Points on a hilly landscape, in no order, each with its height.
From any point a ball rolls to the lowest of the 2 points nearest to it. It stops when none of these is lower. Distance is the straight distance between rows; heights are no part of it.
k894: [ 92 133  96  74 109 135  62  75 119 123  58 109  83 105  91  94  49 114
 139 100 100  75 102 102  75  78 129 112  99 144  93 121  90 110 112 106]  h=49.8
k488: [ 66  75 113  93  67 138  99  84  87  43  83 107  99  97 104  98 119  92
 128  79 102 107 124 103  99 133 134  89  90 131  99 101 100 111 107 103]  h=19.8
k905: [ 98  64  93  94 101  55 118 106 146 102 114  67 121  51  92  89 126 126
  64  94  88 120 108 108 146  63  92  83  92  54 106  98 101 102 142 105]  h=63.6
k301: [133 117  80  80 119  65 116 125 111 139 132  74 122  78  95  58 114 104
  85 104  74 123  87  87  92  68  72  78 116  43 109 117 103  96  95  95]  h=21.8
k853: [104  92 104 132  94 156  91 104  81 125  62 112 109 119 111 134  78 110
  92 117  94  93 121 122  94 124 115 114  99 109  83  82  92 111  92  89]  h=74.9
k602: [128  91 112 117 142  94  71 105  83 106  83 109  87 107 110 120 104  89
 127 114 127 101  98 138  72 121 124 124  98 103  92  80  40 128  79 134]  h=38.6
k904: [124 105  97 105 144 120  61 109 118 125  49 105  71 112  93 129  65 106
 139 123 116  86  96 120  63 105 121 124  98 117  89  77  45 115  99 121]  h=43.2
k390: [118  72 100 114  73 100  92 110 104 119  95  90 118 123 106  97 116 131
  98  83 102 111  86 140  84  75  92  71 108  76 111 105 106 128  99 100]  h=55.9
k218: [131 107 121 109 128  90  95  77  50 118 110 125 120 109 104  97 114  87
  83 136  91 105 123 113 115 114 107 108  95 111  81 103  67 103  57 101]  h=78.1
k967: [106  76 106 138 115  85 110 147 116 112 100  88  81  75 108 143 103  89
 101 112 143  85  89 135  86  96  79 133 113  77 103  68 116 105 108 105]  h=66.7
k98: [112 106 101  69  90 142  82 125  94 145  99 100  98 137 119 140  53 130
  95 123 104  89  69  86  98  82  98 106 115 102  79 108 106 108 108  88]  h=36.9
k331: [137  95 102 117 112  42  85  74 110 143  99  89 110  82  99  84 111 110
  79  93 110 103 111 137 106  52  78  77 103  84 112 124 105 111 117 105]  h=50.7
k381: [ 74  62  69 103  72 128 119  86 119  36  88  78 106 123  91  96 138 118
 123  80 104 102 105  82 114 118 122  70  87 118 104  94 102  92 106 114]  h=24.8
k811: [108 110 139  85 111 101  63  97  69 109  92 128  84 115 106 109 102  84
 131 109 108 110 101 133  65 102 106 111  99 128  96 110  74 122  71 113]  h=34.0
k255: [ 82  61 136 135  94  79 111 108  95 102 111  88  94  90 140 160 113 106
  88  96 107  83 149 145 126  93  96 121  92 118  94 102 106  83  98 133]  h=46.8
k197: [ 70 129  75  90  83 137 128 116 110  80 109  87 103 117  89 125  96  92
 106 132  71  99 105  33 103 112  90 111  96 103  85  89 128  70  90  80]  h=25.0
k839: [116 121 114 106 113  78  86 113 107 114  89  85 125  66  71  56 134  77
 126 100 107 127 101 144  52  76 107  98 106  74 109  99  75 148  92 112]  h=72.7
k141: [ 89 140  98  92  78 119  82  82  78  74 116 141  77 144 100  65  81  85
 124  55 112  80  88  93  69 133 139  94 124 145  97  99  90  95  88 102]  h=73.7
k979: [ 74 108  97  33  65  90 107  93  95  90 137 112 105  91  89  70 113  97
  78  86  63 120  87  40 136  94  94  84 100  85 102 124 141  98 116  67]  h=19.9
k228: [ 89 123  91  81  70 109 101 100  97  90 126 108 113 154  88  72 124 104
 127  87  86 101  81  86  72  83  99  70 113 121 101 113 107  95  64  99]  h=52.8
k900: [ 68  70  99  87  64 100 117  82 127  79 105  62 129  90  96  91 142 133
 111  80 101  93 111 124 128  56 127  87  91 116 103 124 109 115 109 128]  h=66.1
k946: [122 125  96  75 123 122  88 101  97 145  84  82 135  90  92  94  84 112
  94 142  80 109  96  97  98  76 110 105  98  92  78 110  70 121  95  95]  h=74.7
k878: [108 129 121 101 118  40  89  78  96 108 108 111  84  82  91  85 117  66
 102 109 105  97 112 118  82  70  60 108  95 119 118 126 120  90  78  98]  h=50.3
k794: [ 78  88 132  46  88 118  71 111  99  68  73  94  85  59  97 108  96  78
 120 100 102 129  88  89  84 115 106 113  80  99 108 102  96 128 129  88]  h=8.9
k893: [ 96  78  67 118  88  97 127  89 121  71 109  81  85 135 105 137 117 118
  99 112 100  80 107  67 124 101  75  85  90 110 104  95 128  59 101 107]  h=37.7
k79: [116  88  99  76  71  83  98  66  95 114 103 113 109 125  80 126 122 123
  61 142  73 115 116  71 144  81  66  78  77  96  93 120 138 100 109  63]  h=79.0
k433: [ 95 118  97 115  95 114 112 113 102  76 105 102 124 135  67  75 140  93
 131 119  89 111  99 112  62 103  98  91  95 111  99  87  85 102  47 101]  h=55.7
k762: [ 80  97  93 115  83 133 102 142 113  77  92 110  59 113 105 115  86  84
 140  74 127  87  87 104  52 126  98 107 122 103 109  77 129  93 103  97]  h=49.9
k495: [ 90  77  81 112  90  94 110  66 133 100  86  49 117  95 105 108 118 139
  87  91  90  82 121 125 134  66 124  88  81 104  98 112  86  97 111 136]  h=68.3
k272: [ 87  60 108  97  64 126 114 109 101  72 101  73  95  96 117 177 113 118
  83 121  78 110 131  84 137 118  91 101  75  93  82  89 114  88 121 104]  h=44.9
k727: [120 111 116 108 121  88  63 106  85 108  99 141  74  80 101  77  79  84
 123  75 152  94  73 135  62 112 116 121 121  92 119  96  87 142 118 101]  h=66.5
k485: [106  97 108 118 104  50  92 104  98 116 106 103  75  91 135 115  78 101
  86  64  99  99 111 108  88  84  51 106 101  87 132 115 133  75 110  96]  h=51.7
k543: [113  47 126 110 109  70  90  93  86  94 101  96  81 108 137 165 113 100
  80 118 113  98 119 124 129 107  90 107  82 112  88  91  78  89 103 125]  h=42.8
k679: [ 69 109  90 114  67 121 112 116 106  70  91  96  86 103 104  92 107  88
 122  61  86 102 100  91  64 117  91  99 107  95 123  93 134  88  91  90]  h=45.6
k92: [136  99  91 133 112 133  75  87  98  99  54 122 113 131  67  88  95 119
 112 113 105 118  99 127  63 117 115  87  93  99  93  63  49 126  97  91]  h=21.1
k127: [ 70  90 111  50  83  80 117 105  87  61 135 113  88  85 103  63 111  76
  85  60  81 127  81  52 133 134 101  80 104  86 114 113 114  88 118  87]  h=24.3
k319: [107 135  96  63  98 124  84 107  74 141 117 119 102 129 126 103  47  97
  84 102  87  87  71  59  95 105 106 109 121 111  79 109 108  93  95  78]  h=32.3
k116: [ 75 114  95  90  86  64 113  90  91 108 140 113  90 103 135  98  64 107
  65  53  79  84 113  59 136  90  83  99 113 110 112 126 141  51 113  94]  h=28.2
k787: [103  90  75  91  97  73 106  95 152  99  83  48 128  60  64 101 141 111
  75 136  82 123 105 113 110  64  99  93  72  67  92  80  87 116 120 101]  h=66.4
k405: [ 95 113  86 107  93 132  92  91 113  99  62  78 105 135 102 120 102 117
 125 108  61 104 123  98  70  95  98  95  79 114 101 104  85  88  75 109]  h=66.8
k966: [ 87  73  92 103  77 154 112 108 117  96  80  60 123 130  92 158 116 132
  96 146  88  95 106 112 120  96 123  97  80 109  62  86  80 108  95 124]  h=18.4
k756: [ 87 138  84 107  87 116 100  89  93 142 114 114 106 116 118  73  59 111
 103  66 105  55  95 110  96  78 127 112 133 124  93 125 129  96  89  99]  h=23.5
k504: [120 106 104  92 106 136  82  96  81  87  84 135 120 137  67  87  93 101
 106 130  89 128  90  80  82 129 107  83  92 104  79  72  63 114  88  68]  h=16.3
k882: [ 97 132 101  77 103 103  74  86 117 113  71 105  94  85  82  91  77  94
 116 109 102  94  93  94  70  70  88 108  98 114 105 114 116 108 113  79]  h=52.6
k243: [ 86 140 111 102  80  90  93  87  71  95  82 123  83  95 100  76  87  61
  85  56  54 127 111  76  64 143  73  96  92  90 131 108 116  86  88  71]  h=38.2
k545: [107 115 127  93 142  68  97 116  77 128 110  94  94  54 120 117  90  70
  89 115  99 105 105 105 106  97  86 143  99  86 105 111  90  95  90 111]  h=23.7
k691: [108  87 105 109 101 158  77  79  74  97  65 132  90 125 113 130  63 104
  97 114 110  90 110  93 109 139 129 103  97 128  74  88  86 103 119  92]  h=77.0
k156: [103 103  87  83 104  75 108 115 142  82  95  69 107  82  58  99 143  89
 114 141  95 116  88  97  81  65  70  96  81  83 107  89 104 104  91  90]  h=68.8
k836: [ 83 119 125  79 124 108 108 117  80  79 106 113 101  59  81  91 107  48
  99 132  96 117  88  79 102 140 104 131  96  94  93  92  89 100  86  90]  h=42.2
k469: [122 115  90  66 105  82  91  64 101 123  98 108 111 105  82  95 104 105
  74 141  78 109 104  69 130  71  78  83  86 104  90 125 111  95 108  70]  h=77.7
k522: [ 89 106 114 102  52 117  72  74  70  85 106 147  86 140 110  86  91 100
 106  56 113  93 102 112  85 120 118  84 116 137  99 110 124 112  99  85]  h=71.4
k214: [ 74 139 135  57  96 122  92 130  78  81 119 126  95  91  73  76  91  52
 125 100 104 114  62  76  73 134 116 120 115 111  89 100  93 113  84  86]  h=46.0
k359: [128 148  98 129 136 117  84  95 100 108  68 133 115 113  42  62  88  99
 127 121 109 111 101 114  39 105 110 103 102 108  95  68  54 118  82  84]  h=25.1
k700: [ 99 130  97  85 128 143  70 108 121 131  49 104  77 115  89 123  46 114
 142 119  86  90 102  96  59  94 111 122  94 121  89  91  70 101  99 100]  h=46.7
k440: [151 103  91 122 100  81  83  97 109 146  86 102 117 108  79  70 108 118
  92  92 124 111  79 143  64  66  83  69 119  70 113 102 100 138 111  90]  h=53.4
k620: [115 152  80  94  93 117  81  88  89 141 110 129 103 146 104  71  55 108
 102  81 103  73  77  88  78  87 115  95 131 124  87 108 106  98  91  83]  h=27.8
k50: [118 116  93 137 134 100  94  76  72  65 109 130  84 121 102  73 101  81
 116  97 125  87 104 111  86 150 126 109 105 120 102  87  56  85  71 122]  h=80.2
k580: [124  76  77 137 118 122  96 103 110  80  65  90 121 116  77 100 120 103
 101 124 104 118 102 119  88 130 119  96  80  85  89  53  51 116  87 103]  h=25.2
k409: [102 122  80 112  82 107 109  63  93 146 112 110 127 114 105  85  74 125
  66  95  98  66 100 104 130  67 106  95 115 116  91 132 141  93  99  85]  h=19.1
k400: [ 97  95 121 107 107  76 112  96  63  91 140 154  92  78 112  81  75  66
  61  79 123  94  93  81 143 138  99 109 123 106  93  94 125  80 114  74]  h=33.9
k225: [129  63 100  94 119  85  83  99 106  90  94  97  73 114 111 149 104  98
  96 131 140  89  75 102 111 107  88 104  94 107  89  82  80  95 112 109]  h=38.7
k686: [133 100 110 115 131  61 101  78  76 104 123 106 128  94  95  52 145  87
  93 110  84 123 125 126 111 106 112  81  94  85  99 110  51 115  65 123]  h=76.2
k738: [ 80  81 113  89  60 109  92  83 111  87  77 100  99  73  83 136  97 106
  80 118 102 103 114  93 125  86  85 110  76 105  99 107 156 110 140  65]  h=18.2
k393: [122 130 117 128 115 115 105 111  59 143 100 143 125  86  86  78  86  91
  88 114 128 100 102 129  80 112 110 127 124  99  99  78 101 133  86  65]  h=36.3
k330: [ 99 128 109  95 124  63 117  93 101  71 112 106  93  56  64  37 128  54
 102  93  81 135  88  87  90 126  80  95  94  74 126 107  89  96  82  94]  h=36.0
k17: [ 97 110  96 108 107 124 111 128 119 102  97  83 136 132  59  92 133 106
 131 144  99 104  91 124  75  79 108 102  93 111  76  79  74 119  53 112]  h=57.9
k299: [122 132  73 107 112  73 109 102 131 131  96  61  94  84 102 127  89 124
  85 125  90  83 104  90  94  53  51 110  92  81 109 109 120  71 103  96]  h=11.2
k630: [ 75 123 104  88  85 134  85 106 120 100  68 114  72  94  85 132  66  92
 122 120 112  82 100  87  78  95  90 124  99 129  94  98 140  97 121  73]  h=55.1
k731: [124  96 112 109 131  68 115  77  69 122 110 118 114  91 108 121 116  90
  58 144  81 104 136  95 140 106  77 110  85 101  90  99  92  76  76  89]  h=79.8
k136: [ 93  94 118 106  86 103 104  90  66 137 113 107 129  83 143 106  76 120
  59  77  62 105 139 109 139  92 101 102  99  91  97 128 121  97 104  91]  h=19.0
k511: [ 73  93  95 116  92  87 111  65  99  86 108 107  79  96 134 119  66 107
  85  63 114  66 133  81 141 102  99 105 100 138 108 119 136  60 128 110]  h=33.8
k976: [120  70 114 119  82 104  74  90  95 147  69 106  86 121 106 144  83 129
  74 106 129  76  93 156 111  80 100  99  96 110  98 110 114 124 123 109]  h=65.7
k392: [ 99 115  63 103 116 131 104 139 132 103  83  51 100 117 108 107  91 121
 137 104  74  99  96  94  56  90 101 106  93  82 104  91  74  92  74 132]  h=63.7
k239: [ 89  73  91 135 133  89 126 109 105  81 121  85 100  84 133  92  92  96
 104  78 121  78 109 103 131 116 122 108 109  96 102  92  81  76 102 137]  h=39.9
k70: [114  94 100 153 109 129 103 121  81 115  76 118 114  72 100  81  87  93
  98  86 119 105 106 134  80 136 121 122 112  64 107  64  92 138 110  81]  h=40.4
k207: [102  84 113 119  92 122  89 151  92 101 102 116  65 134 122 122  96  96
 146  80 129  93  81 136  47 119  96 104 126  99 108  83 100 113  83 114]  h=54.5
k796: [111 101  84 144  99 118 121 123 105 126  69  94 125  76  89  97 100 105
  82 108  97 109 109 118  73 103  85 110 101  62 111  65 114 118 101  66]  h=44.3
k906: [ 61  96 102  52  53 141 105 125  82  86 133  95  91 120 135 121  84 105
 111  65  98  90  87  66 110 110 119  98 124 122  83 113 139  93 116 101]  h=18.9
k401: [ 97 102  81  92 114  75 120 119 128  90 133  72  97  99 102  70 116 105
 131  91 130  74  65 104  90  63 100  99 118  98 110 110 103  95  85 128]  h=56.3
k813: [117  89  99  85 113  84  81  85  98  79 104 120  67 120 103 116  96  85
 109 121 133  89  74  79 102 107  81  98  97 123 101  98 104  84 107  92]  h=35.0
k724: [ 69  70 123  99 108  53 124 128 126  71 119  64  94  47 118 126 125  97
  90  88  93 118 131 109 124  87  82 112  81  79 116  93  89  80 115 129]  h=60.2
k831: [ 80  74 121  69  59 127  94 116 113 105  97  81 113  81  96 141 105 121
  91 125 109 100  90 120 122  71 106 109  93 101  85 109 128 128 126  92]  h=22.6
k615: [ 58 117 104 101  69  96 113  90  89  56  99 111  71  95 104  86 102  65
 106  44  80 104 110  70  86 140  89  98  98 115 126 105 132  71 100  88]  h=42.0
k507: [ 99  85  67  88  70 123 101  76 135  83  78  85 120 142  52  98 125 140
 106 123  95 104  75  75 109  72 100  58  86 105  94 101 103 109 112  93]  h=24.7
k721: [ 80  91 108  83  84 101  82  75 110  68  62 101  86  61  87 115  97  83
  90 108  90 122 117  81 106 110  82 109  70 101 113  98 125 103 137  64]  h=14.5
k34: [120 114  84 135  95  95 104  82  84 123  95 126  89 150 111 124  84 109
  79 108 106  75 103  90  95 103  66  92 106 117 101  95 129  73  82  79]  h=58.3
k538: [ 69 121  95  86  83 113 130 120  88  73 127 101  84  95 107 128  88  67
  87 106  81  96 104  37 115 132  82 118 105 101  87  92 140  59 104  82]  h=20.3
k562: [135  63  77 117 127  90 113 112 106  90  97  92 119  95  87  88 130 101
  73 127  97 128  95 100 120 128 101  90  84  57  96  58  64 110  96  92]  h=29.7
k918: [112 111  87  79  98  76 107 105 119 110 121  74  78  76 121 147  72 133
  75 115  89  89  99  66 123  71  55 114  87  80 107 114 126  66 127  93]  h=4.9
k586: [ 74  56  75  77  65  82 121  80 117  51 117  87  98 116 102  88 143 132
 106  54  93 110 104  68 131  90  93  58  94 109 125 117 124  80 118 108]  h=29.6
k117: [122  54  84 120  77  80 104  99 123 114  89  69 119 120  98 112 141 136
  75  95  88 118  97 136 104  73  83  62  87  63 110  93  93 116 106 110]  h=58.2
k265: [108 137 118 119 122  54  80  71  77 107 103 128  66  96 108  73  94  71
 116  73 114  85 111 123  67  97  84 108 108 122 126 126 100  92  75 112]  h=47.7
k148: [129 109  88 129 136  82 105  91  81  78 129 115 106 108  92  49 117  88
 109  98 121 100  87 110  96 124 122  96 110  91 105  91  55 104  71 123]  h=78.2
k280: [ 63 105  97  56  54 151 109 102  92 100 123  92 116 108 111 122  84 118
  91 103  88  92  93  58 132  93 124 102 109 114  74 119 139 101 118  85]  h=13.8
k308: [ 95  94  89  94 116  90 125 110 104  89 133  99  81  79 122 133  73  99
  69 116 102  83  98  43 155 114  77 115 103  89  91  94 127  51 126  90]  h=13.2
k215: [117  53  65 122  94  67 122  97 139  99 107  75 119 105  91  87 133 142
  69  85  85 112 100 105 137  76  83  58  95  54 113  96 104  89 121  99]  h=60.6
k657: [ 94 129 108  75 109  52 106 101 112  90 132  96  80  88  89  83 115  74
 118 110 115  88  80  93  86  62  65 110 108 115 114 124 128  86  82 102]  h=52.7
k264: [107  87  87 129  76  99  95  78 113 135  69  86  81 124 116 150  81 144
  75  98 109  64 110 128 115  69  79  98  89 112 110 122 131  86 115 117]  h=63.2
k677: [124 101  95  97 113  55  94 107 130  91  96  82  98  80  72  70 142  83
 112 109 109 121  81 117  68  73  73  81  94  75 121  97  90 114  98  99]  h=70.6
k294: [114 104 124 102 126  57  96  93  88 121 114  87 131  57  99  57 134  79
 105  93  89 125 121 137  97  80 114  96 103  76 106 121  64 130  88 127]  h=74.5
k998: [ 97 109  96  61  85 146  84 126 120 124  92  94 103 152  86 119  67 135
 133 115 102  92  55  81  80  70 106  88 112 117  78 103  97 107 104  97]  h=40.7
k959: [120  93  94 116 111  57  81  68 106 120  95  98  94  87 122  78  82 113
  89  59 104  93 113 119 103  71  86  81 103  96 124 130 108  94 120 111]  h=48.2
k981: [113  96  75  92  98 106  85  55 117 111  67  57 123  95 109  86 108 133
  96  86  63 105 124 109 109  73 120  74  80  97 103 128  71 107 113 126]  h=70.3
k298: [ 88 102 107  81  85 156  79 132 124 110  77 111  95 161  69 113  74 130
 164  98 104 102  69 107  50  83 116  84 110 124  84  83  84 112  96  98]  h=44.2
k827: [ 97 107  79  87  93 132  76  66 118  94  48  68 108 103 103 107  89 123
 107 100  49 115 127  81  87  97 108  88  69 104 104 113  77 100 109 103]  h=68.7
k388: [ 95 134 106  91 116  89  75  77  92  99  94 127  42 117 122 100  66  78
 134  80 125  64 103 102  70 109 100 118 111 149 112 120 106  80  86 114]  h=43.7
k120: [105  66  93  92 126  85 119 124 107  69 115  83 102  81  97 103 131  85
  88 128  84 126 101  80 129 128  94 100  79  68  97  77  76  85  90 107]  h=33.7
k898: [ 89  88 136 102 106  89 100 150  73 103 130 100  74  98 142 110 100  80
 135  69 123  96  85 132  77 111 103 122 124  91 111 105  95 115  82 132]  h=59.3
k554: [ 80 107 123  83  88  72 116  94  63  76 154 146  88  93 104  56  93  59
  64  47  91 109  89  68 140 159 116  89 120 100 105 105 104  81 107  88]  h=29.1
k279: [ 71 120 113 102  78  85 106  79  66 118 128 122 112  93 139  79  69  95
  59  41  58  94 131  79 131 109 104 100 107 105 106 131 126  72 100  88]  h=23.6
k398: [106 142 125 109 120  81  94 103  80  81  88 119  88  68  64  56 116  48
 115  93  90 136  92 105  49 138  87 110  94  80 128 100  74 114  75  97]  h=32.5
k517: [ 83 138 106  60  77 112  88 126 103  90 119 115  94 121  79  61  92  82
 135  76 101 106  53  77  54  97 105  91 122 110 100 103 108 109  89  86]  h=49.5
k102: [ 86  86  97  78  76 125  92  62 113  72  78 100 104 146  66 134 119 115
 111 146  94 101 105  63 121  91 106  79  72 139  84 105 103 105 107  90]  h=28.1
k481: [ 54  73 117  87  76  62 129  96 131  60 115  66 108  55 101 105 143 113
 102  76  89 107 138 109 132  68  90  96  79 107 118 118 118  85 117 119]  h=63.4
k256: [119  73 104  85 107  86 102  67  91 101 131 120 120 110  88  78 119 108
  81 128 123  88  85 106 153  87 120  83 105 113  78 114  90 113  97  98]  h=11.5
k5: [100  99 100 108  89 129 116 101  81 148 116  94 147  98 121  95  83 130
  67 105  85  87 108 118 139  82 123 103 112  89  80 115 109 114  94  95]  h=13.9
k984: [142 133 117 113 141  90 109 122  57 150 103 132 117  97  86 101 100  79
  85 136 120 110  94 111  69 108  78 124 114  93 104  73  89 111  65  76]  h=33.0
k592: [ 89  95  96  97 106  88  80  89 153  94  46  60  99  58  64 122 123  93
  98 137 108 114 101 130  80  78 108 114  69  98  91  69  76 131 124 104]  h=63.8
k997: [ 89 122  81  64  90 124  90  61 101  81  78  93 115 102  88  67  99 101
 104  97  45 124 113  51 101 106 112  75  78 105 100 121  86  96 100  89]  h=70.5
k566: [113  92  78 114  82 123  90  70 138 100  55  94 117 148  38 103 115 133
 111 126 114  93  78 119  88  72 108  67  85 119  93  88  82 116 107 100]  h=21.7
k183: [ 88  95 107  74  84 112  83  63  90  63  92 121  76 134  94 127 106  89
 111 120 111  93 104  65 113 115  99  86  83 148  93 109 115  91 108  90]  h=31.2
k786: [ 89 134  92 100 100 114  84  80 103  75 100 117  81 123  89  51  98  99
 155  68 120  79  95 117  55 107 140  97 115 138 112 108  73 108  79 123]  h=76.1
k941: [ 70  88  98 103  88 135  90 110 149  96  48  61  88  76  78 136 105 107
 132 118 113  89 111 141  79  84 135 121  88 115  87  76  88 130 120 120]  h=60.8
k974: [ 61  61 107  65  54 129 112  99 109  53  96  60 101  78 120 140 121 127
 102  83  82 117 127  78 131 105 111  93  75 105 100 108 115  97 134 114]  h=48.7
k122: [ 91  90 101  92 126 107 117 118 103  69 102  84  92  63 101 122 104  71
  99 136 105 100 103  76 125 126 108 128  87  95  85  82  90  86 106 107]  h=38.1
k840: [ 73 108  97  77  87 130 126 112  89 107 139  94 138  77 112  73  87  98
  88  94  93  89  95  82 141  96 140 112 121  93  77 113 116 102 101  94]  h=7.1
k270: [ 70  71 144 100 106  74 109 118  87  90 122  90  82  67 159 132  83 103
 103  58 117  85 135 119 128  97 105 120 104 117 108 122 105  81 122 147]  h=51.4
k843: [106 107  88  43  96  78 105  87 107  92 132 102 114  96  78  34 132  99
  94  94  71 128  81  66 121  82 100  61 103  81 102 131 106 106  98  87]  h=15.6
k71: [101 130 115 120 139  78 113 104  65 138 120 113 102  64 138  91  59  75
  76  81  88  90 119  97 111 113  96 134 117  85 109 113  99  79  87 104]  h=29.0
k987: [ 90  81 131  75  67 124  70 122 116 127  73  89 111  92  78 129 106 116
 105 123 122 106  81 150  89  60 109 106  98 106  88 102 108 154 123  92]  h=26.4
k699: [114  97  99 118 123 130  80  74  75  70  84 132  78 115 112 103  81  81
 111 106 117  94 106  90 100 158 130 108  99 124  88  81  63  94 101 104]  h=79.2
k949: [121 114  80 111  95 101  78  63 104 132  68 103  74 136 115 141  63 126
  84 111  95  73 105  92  94  80  65  99  88 119 109 121 126  76 108  91]  h=60.9
k864: [109  83  81 135  85 125 103 109 137  96  64  96  86 152  67 142 111 121
 113 130 124  82  82 115  76  88  82  88  92 113  93  73 110  97 101  97]  h=17.5
k94: [ 69  76 127  65  84 122  98  98  87  64  96  94 111  58 109  80 108  86
 110  79  90 122 106  98 117 122 135 102  90  95 100 109  89 126 119 104]  h=14.6
k238: [ 68 128  74  92  84 157 112 120 112  68  85 105  97 131  73 105  78  82
 126 105  79 102  92  37  75 131 109 101 102 116  83  73 114  77  98  76]  h=29.4
k295: [ 74 104  91 109  91 136  92 112 141 105  53  82  72  72  97 131  76 110
 130 105 112  72 116 122  76  89 114 134  99 115 104  90 117 110 122 105]  h=58.1
k778: [ 75  93  88 104  56 143 122 107  82  75 134 120 101 141 115 105  94  88
  97  69 111  76  92  71 119 130 133  84 133 131  74  89 139  84 104  94]  h=25.3
k582: [107  69 107 127 110  79 122 135 110 112 122  85 118  87 100 109 123  99
  92 117 139  88  81 137 114  84  98 114 113  77  93  77 100 116  94 109]  h=63.9
k609: [ 90  67 123 117 125  81 123 149  87  77 117  77 108  71 117 104 140  74
 105  96  86 128 114 120 105 132 103 116  86  63 104  79  64 105  72 135]  h=39.0
k912: [ 98 102  68 108 115 110 116 134 121  85 117  68  96 126 115  78 103 112
 142  85 114  81  75  99  74  98 116 100 115  98 108  95  84  93  70 138]  h=59.7
k675: [111 107  95 103 104 133 112 123  71  78 118 127 122 121  80  68 106  82
  95 113  90 126  84  78  93 155 114  92 103  83  84  71  74 106  71  78]  h=21.0
k282: [117  99  90 127 132  94 120 130 105 127 110  72 129 102  93 102 129 100
 101 137 114  93  97 129  94  83 106 118 103  86  83  75  70 113  66 121]  h=61.0
k792: [121 102 117 119  94 102  64  81  66  97  98 159  77 107 101  85  75  94
  98  75 144  94  90 127  79 129 112 106 117 113 108  94 109 122 114  79]  h=69.0
k692: [138 126 114 117 154  68  93 126  71 150 103 110  94  82 116 103  93  74
 108 110 121 102  91 120  69 101  82 136 119  76 112  94  79 112  78 111]  h=28.9
k10: [106  95  98 131  78 123 116 102  66  95 130 146 102 119 111  93  78  88
  71  77 128  81  90  93 119 142 120  94 134 106  79  77 130  94 109  72]  h=30.8
k800: [116  85  97  54 123  50 102  76 114  86 130  96 106  77  92  37 136  94
  96  89  87 122  95  86 141  82 107  64  98  82 107 126  79 100 111 114]  h=11.8
k332: [106  90  96 153  86  92 124 126 101 137  93  92 122  79 113 108  93 119
  67  86 100 103 115 130  93  84  65 106 111  55 122  83 137 105 109  74]  h=47.1
k496: [100  64  85 147  83 137 118 121 126  99  69  76 103 132  79 153 119 119
  92 134 124  78  94 133 104 104 110  98  95 104  77  62 100 104 100 117]  h=12.7
k25: [100  66 109  93  93 132  95 116  95  93 100  73 112 136 118 146 123 116
 115 130  88 101 104 119 107 105 122  98  85 118  73  93  65 109  74 132]  h=23.1
k802: [ 93  99 103 107 101 101  91  82  85 100 105 123  53 105 145 122  48  91
 100  66 131  57 110  94 115 119 109 115 116 147 100 112 134  69 116 107]  h=38.4
k701: [128 130  73 111 138  65 118 109 115 135 116  79 104  78 106  85  91 100
  88 114  99  90  91  88  94  69  67 107 111  73 108 105 106  78  92  99]  h=16.4
k832: [137 142  96 118 127  98  75  86  88  94  80 133 100  94  62  42  91  82
 111  93 105 128  90 105  43 123 103  93 109  80 118  86  65 120 101  81]  h=28.6
k573: [120 107  88  71  96  84 114 107  97 136 134  99 136  83  99  46 113 114
  71  92  67 125  94  89 122  72  95  68 116  56  97 126 113 109 103  82]  h=19.7
k421: [115 108  86 143 102  67 118  97  85 129 124 119  97 129 129 100  84 108
  74  78  99  78 104 100 102  92  60  91 120  96 113 101 133  64  83  85]  h=55.4
k271: [ 70  67 140  84 127  49 110 114 105  65 115  91  73  36 133 115  91  84
  89  65 110 113 124  90 137 112  91 115  86  96 123 107  83  75 141 133]  h=56.1
k174: [107  74  89 125 118  75 101  92 106  84 102  97  91  91 128  75  90 106
 104  57 120  93  95 108 108 109 106  92 106  88 125  97  89  94 120 119]  h=44.4
k365: [ 81 110 104 105 134  70 123 116 109  77 114  70  98  47 107  39 110  73
 127  61 104 107  94 101  93 111 119 110 103  70 128 110  74 108 101 138]  h=43.8
k285: [107  62  99  97  77 112 100  58  91  86 118 130 111 127  92 100 105 118
  75 114 130  85  84  94 159 105 124  74 104 122  78 110 115 110 121  87]  h=15.5
k453: [ 94 118  91  93  92  96 120 119  81  61 140 116  98 118  87  42 112  70
  98  63  82 122  64  68  89 159 113  82 114  77 110  88  84  93  73  97]  h=26.9
k844: [116  74 100 113 115  96  89 136 115 119  72  76  84  62 122 156  82 104
  79 111 108 109  95 115  90 105  81 127  94  59 101  68  96 109 130  94]  h=69.8
k284: [123  97  92 133 127  47 116  73 108 114  93  98 110  83  84 104 130  93
  65 130  86 107 136 111 117  87  61  99  81  90 108  88  98  76  88  85]  h=81.5
k375: [ 87 106 105 142 146  84 138 113  88 105 133  98 109  68 136  89  75  84
  87  86  99  75 122  89 136 116 112 131 117  92  98 101  88  62  89 126]  h=34.6
k711: [109  88  88  84 128  73 103  56 109  95 117  94 115  76 103  65 107 107
  85 108 100  89 106  94 156  87 123  87  96 107  95 122  81  99 112 114]  h=6.7
k39: [ 91  99 146  73  78 126  57 123  85 130  79 115 103 102  94 119  92 103
 126 107 102 116  99 147  65  83 105 111 101 114  94 108 100 151  98  89]  h=30.0
k704: [110 120 105  68 116 116  85  93  78 116  92  93 126  80 105  62  95  90
  99 103  57 129 105  88  92 104 119  95  92  84  96 121  64 116  86 101]  h=72.6
k37: [ 95 133 120 106 100  85 117 120  59 126 120 120 105  85 116  82  84  67
  71  76  69 118 105  85  89 132  72 112 110  76 114 103 117  86  77  76]  h=34.1
k289: [118 132 100  66 100 114  91  82  96 145 102 109 134 124  73  91  93 114
  88 148  83 104  92  86 110  58  93  87 101 115  73 121 100 109  88  78]  h=76.3
k382: [ 99  95 122 115 114  69  93 127  93 124 126 109  84  76 125  83  90  86
 126  64 145  84  83 144  82  83 103 123 129  88 117 114 111 130 105 123]  h=63.1
k870: [ 78 105 108 109 134  60 139 113 112  62 129  93  93  54  85  49 128  58
 107  81  99 114  90  84 112 127  94 104  99  78 125 100  88  83  86 118]  h=39.5
k660: [115  98 103 109 107 121  80 114  98 127  46  96  85  93 109 167  75 107
  87 132  90 106 118 109  76 110  72 126  79  91  96  78  98 103 111  81]  h=72.5
k528: [ 91  82  72 104  75 116 123  97 125  74 100  60  90 112 106 169 114 141
  88 130  77  94 122  65 136  97  84 101  71  97  90  94 112  69 111 113]  h=41.5
k435: [ 95  62  74  98  68  70 120  89 115  71 133  99  85 142 110 109 129 129
  91  72 100  99  89  65 133  93  65  57 101  98 119 106 142  67 111  92]  h=33.3

Call two points neighbours if one is among the 2 nearest of the other. Go from one point of each pair to the other, from neighbour to neighbour, staying as low as possible. Name the highest point that can't be avoided.
k496, k918: k183
k794, k840: k700
k840, k918: k400
k711, k918: k301

Where does a ball stop that starts at each point below?
k700: k794
k225: k496
k727: k545
k400: k711
k392: k5
k528: k794
k332: k545
k853: k92
k228: k92
k469: k5

Write out the way that a ball takes from each point below.
k141: k522 > k792 > k727 > k382 > k898 > k207 > k762 > k679 > k615 > k243 > k37 > k71 > k545
k981: k495 > k900 > k481 > k724 > k271 > k270 > k255 > k543 > k225 > k813 > k183 > k102 > k507 > k566 > k864 > k496
k998: k98 > k319 > k620 > k756 > k409 > k5
k630: k882 > k894 > k700 > k904 > k602 > k811 > k39 > k987 > k831 > k738 > k721 > k794
